Points, in no order, along strands that fork, close into loops and pass close to each other.
(in the rows, 128 means zero)
Two points are linked if the straight distance between their rows is under 73.2.
Q225: [158 111 143 126 191 103 150 108 116 138 167 122 137 114 115 137 131 109
 216 121 155 120 129  75 159 144 137]
Q365: [128 137 132 120 157 143 135  86 104 106 129 150 217 202 148 137 100  83
 168 160 148 170 153 111 114 100 105]
Q505: [136 112 107 131 101 145 113 152 131 157 119 112  43  71 109 144 117 163
 124 102 116  86  96 127 155 179 143]
Q664: [ 92 151 119 121  81 133 156 159 141 152  99 106  93 112 148 131 137 162
  81 125  95 118 136 176 141 105 118]
Q219: [160  78 121 153 168  98  75 126 104 129 163 129  85  67  96 130 104 140
 185 103 165  93 121 126 140 207 161]
Q949: [127 149 172 130 152 149 168  83 143  94 140 138 189 188 129 107 153  60
 144 152 146 153 106  45 121 107 117]
Q190: [144 143 163 106 143 146 172 121 137 132 139 123 114 127 116 113 162  88
 146 133 129 123  87  45 151 120 134]
Q216: [161 104 105 131 181  80  91 115  92 147 142 139  96  69  95 161  85 160
 187  85 158 123 178 166 129 195 136]
Q644: [116 146 120 121 110 118 140 136 119 129 111 130 147 141 139 141 121 131
 112 143 112 146 145 163 137  93 112]
Q750: [137  86 117 165 112 147  58 166 140 129 138 138  72  93  99  84 163 148
 118  94 158  93  83  95 105 170 169]
Q133: [131 141 113 120 135 109 130 121 106 133 110 143 155 149 135 155 103 124
 139 141 129 153 163 160 141 101 109]
Q897: [138 142 113 112 131 122 156 130 120 157 114 120  84 103 125 167  99 140
 140 126 113 117 149 145 171 132 120]
Q337: [134 136 105 117 147 107 119 110  98 124 116 151 185 165 134 158  91 128
 152 137 135 176 183 174 121 105 104]
Q151: [158 114 173 177 162 115 124  91 177  82 156 140 161 175 105  80 163 105
 136 135 163 129 108  42  87 116 150]
Q43: [154 125 138 131 154 112 132 123 120 126 139 141 141 136 109 135 128 110
 167 136 145 134 135  86 145 120 137]
Q663: [ 73 162 138  96  90 158 170 154 134 137 106 114 132 148 179 124 136  95
  70 159  79 138 121 157 133  78  91]
Q971: [146 129 145 141 153 116 140 113 125 110 135 148 171 164 120 123 128  95
 155 146 149 143 132  81 128 106 127]
Q408: [125 150 120 108 120 129 166 137 120 152 108 121 105 130 138 162 112 115
 123 144 106 134 142 138 164 108 111]
Q642: [133 135 104 123 125 123 145 134 121 164 116 110  65  85 119 166  96 163
 131 115 111 103 146 159 172 154 126]
Q31: [157 121 175 157 162 126 136 103 173  98 159 134 138 153  99  81 174 101
 138 129 157 117  89  35  99 128 150]
Q229: [135  90 109 142  91 189  65 178 158 147 137 125  46  86 105  76 182 146
 111  86 144  87  62  89  93 177 153]
Q306: [ 97 142 108 111 131 119 131 108 105 128 109 133 205 172 169 156  90 132
 127 151 115 174 173 217 116  96  88]
Q69: [134 130 152 140 147 132 135  96 135  89 134 149 202 189 128 113 135  89
 131 155 139 153 125  82 112  95 130]
Q697: [143 113 101 129 132 124 113 123 116 162 130 104  43  57 103 171  69 180
 160  97 123  88 139 167 163 230 135]
Q426: [ 99 160 108 119 116  96 146 120 128 152  97 114 131 134 148 154  96 180
 113 119 108 140 191 239 130 118 111]
Q135: [152 107 160 174 147 123 111  96 174  69 149 149 171 182 106  76 163 117
 119 138 155 131 110  59  76 104 154]
Q70: [120 150 113 113 104 142 170 146 137 162 110 108  58 104 136 157 110 147
 100 127  90 103 129 147 166 128 121]
Q208: [143 111 124 152 122 117  87 156 132 128 131 138  99 104 100 109 145 144
 121 112 146 109 104 102 126 143 157]
Q553: [157 116 102 125 179  75  97 110  90 149 127 143 107  80 101 165  80 169
 175  81 157 137 197 181 119 180 123]
Q501: [ 98 164 110 125  98 119 167 140 137 158 102 105  98 122 152 151 110 163
  95 131  95 122 165 201 152 112 116]
Q146: [135 123 130 141 122 119 114 132 125 104 127 149 165 156 116 111 148 121
 108 139 135 144 128 113 118  95 136]
Q378: [135 102 111 148 107 141  83 160 125 145 126 123  53  78 102 125 136 160
 126  96 136  92  87 121 134 182 154]
Q194: [147 129 146 122 131 138 137 134 141 126 134 131 110 121 109 113 156 108
 129 129 132 123  94  66 134 114 141]
Q612: [136 114 116 118  97 170 114 162 140 155 124 109  39  69 110 126 144 149
 114 103 109  87  68  97 140 171 139]
Q87: [133 154 175 107 145 147 177 107 146 123 144 123 131 146 119 102 169  71
 146 135 137 136  84  33 140 116 127]
Q478: [126 143 160 137 154 142 149  85 137  93 132 143 206 197 133 111 131  73
 143 157 149 157 118  65 111  96 121]
Q920: [ 89 153 109 134 108  87 143 127 127 151  97 102 120 123 143 142 102 200
 104 106 114 124 190 243 132 128 121]
Q237: [144 102 102 137 129 115  96 120 102 153 133 114  46  50 101 161  77 182
 158  87 139  90 142 174 146 234 145]
Q192: [ 84 127 151 113  84 156 120 142 151  78 136 130 212 159 174  88 168 114
  66 155 105 153  98 136  75  71 111]
Q480: [112 119 152 134 107 149 117 107 153  63 138 142 222 185 153  92 159  99
  82 159 124 150 110 106  73  81 130]
Q313: [109 158 100 114 131  99 146 120 118 153  97 124 136 142 149 166  84 161
 127 122 112 150 200 226 129 115 100]
Q777: [138 122  96 137 151  75  94 113  95 151 110 138 102  86  96 153  88 186
 148  75 154 132 194 205 122 181 129]
Q215: [122 141 117 108  95 154 164 158 142 162 111 106  50  94 134 137 138 136
  86 119  91 100 104 122 155 127 123]
Q322: [116 149 134 103 102 150 161 150 132 138 107 122 114 129 143 126 146 105
  90 146  98 137 112 119 141  89 116]
Q571: [140 104 113 124  95 176  91 167 149 154 128 118  39  75 107 104 161 142
 114  95 124  86  65  89 119 180 150]
Q563: [113 138 142 121  98 142 131 143 135 107 124 132 158 148 145 105 164 112
  78 145 109 142 113 115 108  82 122]
Q733: [ 99 113 142 129  94 143 108 133 150  67 142 141 222 171 164  94 156 123
  73 154 120 152 110 133  69  77 128]
Q783: [116 150 152 104 102 151 152 142 132 125 114 129 133 146 139 114 159  92
  89 150 103 142 111 101 130  83 116]
Q152: [141 100 115 156 109 136  74 165 131 133 132 133  71  89 104 104 151 154
 119  99 144  97  92 105 123 161 164]
Q512: [114 132 129 125 122 137 130 111 115  98 122 147 207 182 146 128 126  96
 115 166 127 162 137 126 115  87 117]
Q541: [132 115 150 151 127 131 107 102 152  65 143 153 209 192 133  97 154 106
  97 149 135 146 123  95  79  88 143]
Q398: [149 137 179 139 162 142 156  97 170 108 162 124 126 143 107  80 183  90
 146 129 153 119  75  22 110 127 145]
Q843: [ 99 157 110 115 120 123 148 121 113 142 104 127 167 162 164 161  95 130
 121 154 109 160 173 206 130  96  95]
Q825: [114 144 122 118  81 146 140 169 139 151 107 110  79 100 133 122 156 151
  80 113 100 110 108 142 136 115 128]
Q814: [159  80 132 130 168 126 114 125 116 143 178  91  85  65 111 140 125 124
 202 114 138  78  85  90 166 207 157]
Q332: [ 96 149 125 115  99 129 148 145 123 128 108 125 153 148 157 136 129 119
  93 154 103 148 141 160 134  85 106]
Q491: [148  88 108 155 152  94  71 132  98 135 146 137  78  64  96 136 101 159
 170  93 163 103 134 149 136 206 157]
Q692: [116 141 101 110 144 115 122 107  98 127 110 144 208 177 160 160  85 134
 140 142 129 178 187 210 103 100  90]
Q997: [146 129 103 123 134 118 132 128 117 166 127 107  50  72 112 174  82 169
 152 105 115 100 145 159 169 187 130]
Q631: [111 158 105 118 105 127 173 140 136 167 103 104  72 111 140 158 101 161
 100 128  97 108 157 178 162 125 116]
Q351: [ 83 148 149  97  78 161 140 166 146 116 114 117 155 136 170  98 172 113
  59 145  90 142 103 147 101  70  96]
Q227: [164  87 131 121 185 114 132 116 110 151 183  93 109  73 112 142 125 124
 219 111 136  90 109  89 172 191 153]
Q290: [124 124 127 132 121 117 120 120 120  96 125 151 197 172 138 125 129 114
 117 152 131 158 137 135 114  88 128]
Q568: [158 116 139 134 174 105 138 116 119 127 152 131 137 125 107 137 127 111
 195 126 154 127 133  79 150 132 139]
Q666: [ 93 170 129 101 103 149 184 143 135 152 101 113 108 141 168 145 117  94
  83 156  84 133 137 156 154  87  95]
Q578: [112 162 105 109 135 109 147 115 117 154 101 130 150 159 156 168  83 143
 132 139 114 160 193 218 130 105  91]
Q46: [142 130 127 127 154 122 132 100 107 108 129 156 201 183 129 140 107  99
 166 152 151 163 158 119 118 101 115]
Q410: [151  93 122 144 115 171  67 167 161 133 145 134  60  91  99  75 178 140
 117 100 152  88  63  69  95 172 164]
Q83: [150 107 154 168 139 120 103 100 160  64 146 156 193 191 116  89 152 115
 110 143 151 140 124  78  79  99 150]
Q125: [148 124 137 142 129 126 116 138 134 119 132 140 122 120 105 110 152 127
 127 126 140 122 107  81 127 116 150]
Q474: [118 128 127 130 138 150 128  86 112  91 127 151 240 209 160 129 107  83
 135 168 138 169 144 118 103  92 115]
Q857: [161  80 127 148 165 118  92 133 118 132 164 117  84  67 101 127 122 134
 187 108 154  90  96  99 150 201 166]
Q998: [166 103 136 124 200 104 135 108 111 141 180 109 125  97 114 140 128 117
 231 118 153 109 132  83 165 167 144]
Q529: [140  92 101 148 137 108  75 122 100 149 139 122  62  51  95 150  83 173
 163  85 159  93 137 170 138 236 148]
Q831: [140 115  96 149 140  77  87 125  94 143 120 140  99  88  99 143  95 182
 144  84 155 119 172 189 132 174 137]
Q698: [130 153 179 122 146 148 172  90 145 107 138 130 164 175 125 103 162  60
 139 148 142 145  92  38 124 107 123]
Q854: [ 75 136 152 103  79 160 133 157 147  98 125 124 189 148 178  91 168 117
  61 151  92 151  97 149  86  71 101]
Q439: [144  99  97 159 143  84  71 131  98 134 134 142  90  85  90 136 103 167
 151  88 163 112 148 162 130 181 154]
Q752: [ 80 155 142  90  81 157 159 161 140 129 111 115 140 140 176 110 158 108
  62 155  80 140 113 153 121  74  98]
Q425: [119 126 137 132  95 130 113 147 136 102 126 138 162 148 132  97 167 130
  83 134 122 139 113 118 100  88 133]
Q701: [111 161 121 104 119 138 178 137 126 155 104 116 103 137 154 162 103 113
 113 150  98 133 153 156 164 102 102]
Q625: [ 88 161 122 108 107 133 162 134 119 143 102 120 156 155 167 151 102 118
 101 160  95 153 154 193 139  86  92]

How many points has the smallest loop of links through each point below? Write 0 if it is on no loop.
Q332 | 8
Q229 | 8
Q631 | 6

A tip is a point with one link. Name the tips that can be reached along the links from each point below, in the order of the rows.
Q135 | Q216, Q398
Q425 | Q322, Q46
Q843 | Q920

Name the points in between on the shortest way along the links from the first point to the second, in order.
Q398 / Q733 | Q31, Q151, Q135, Q83, Q541, Q480
Q692 / Q313 | Q306, Q843, Q578
Q512 / Q425 | Q290, Q146
Q378 / Q87 | Q152, Q208, Q125, Q194, Q190
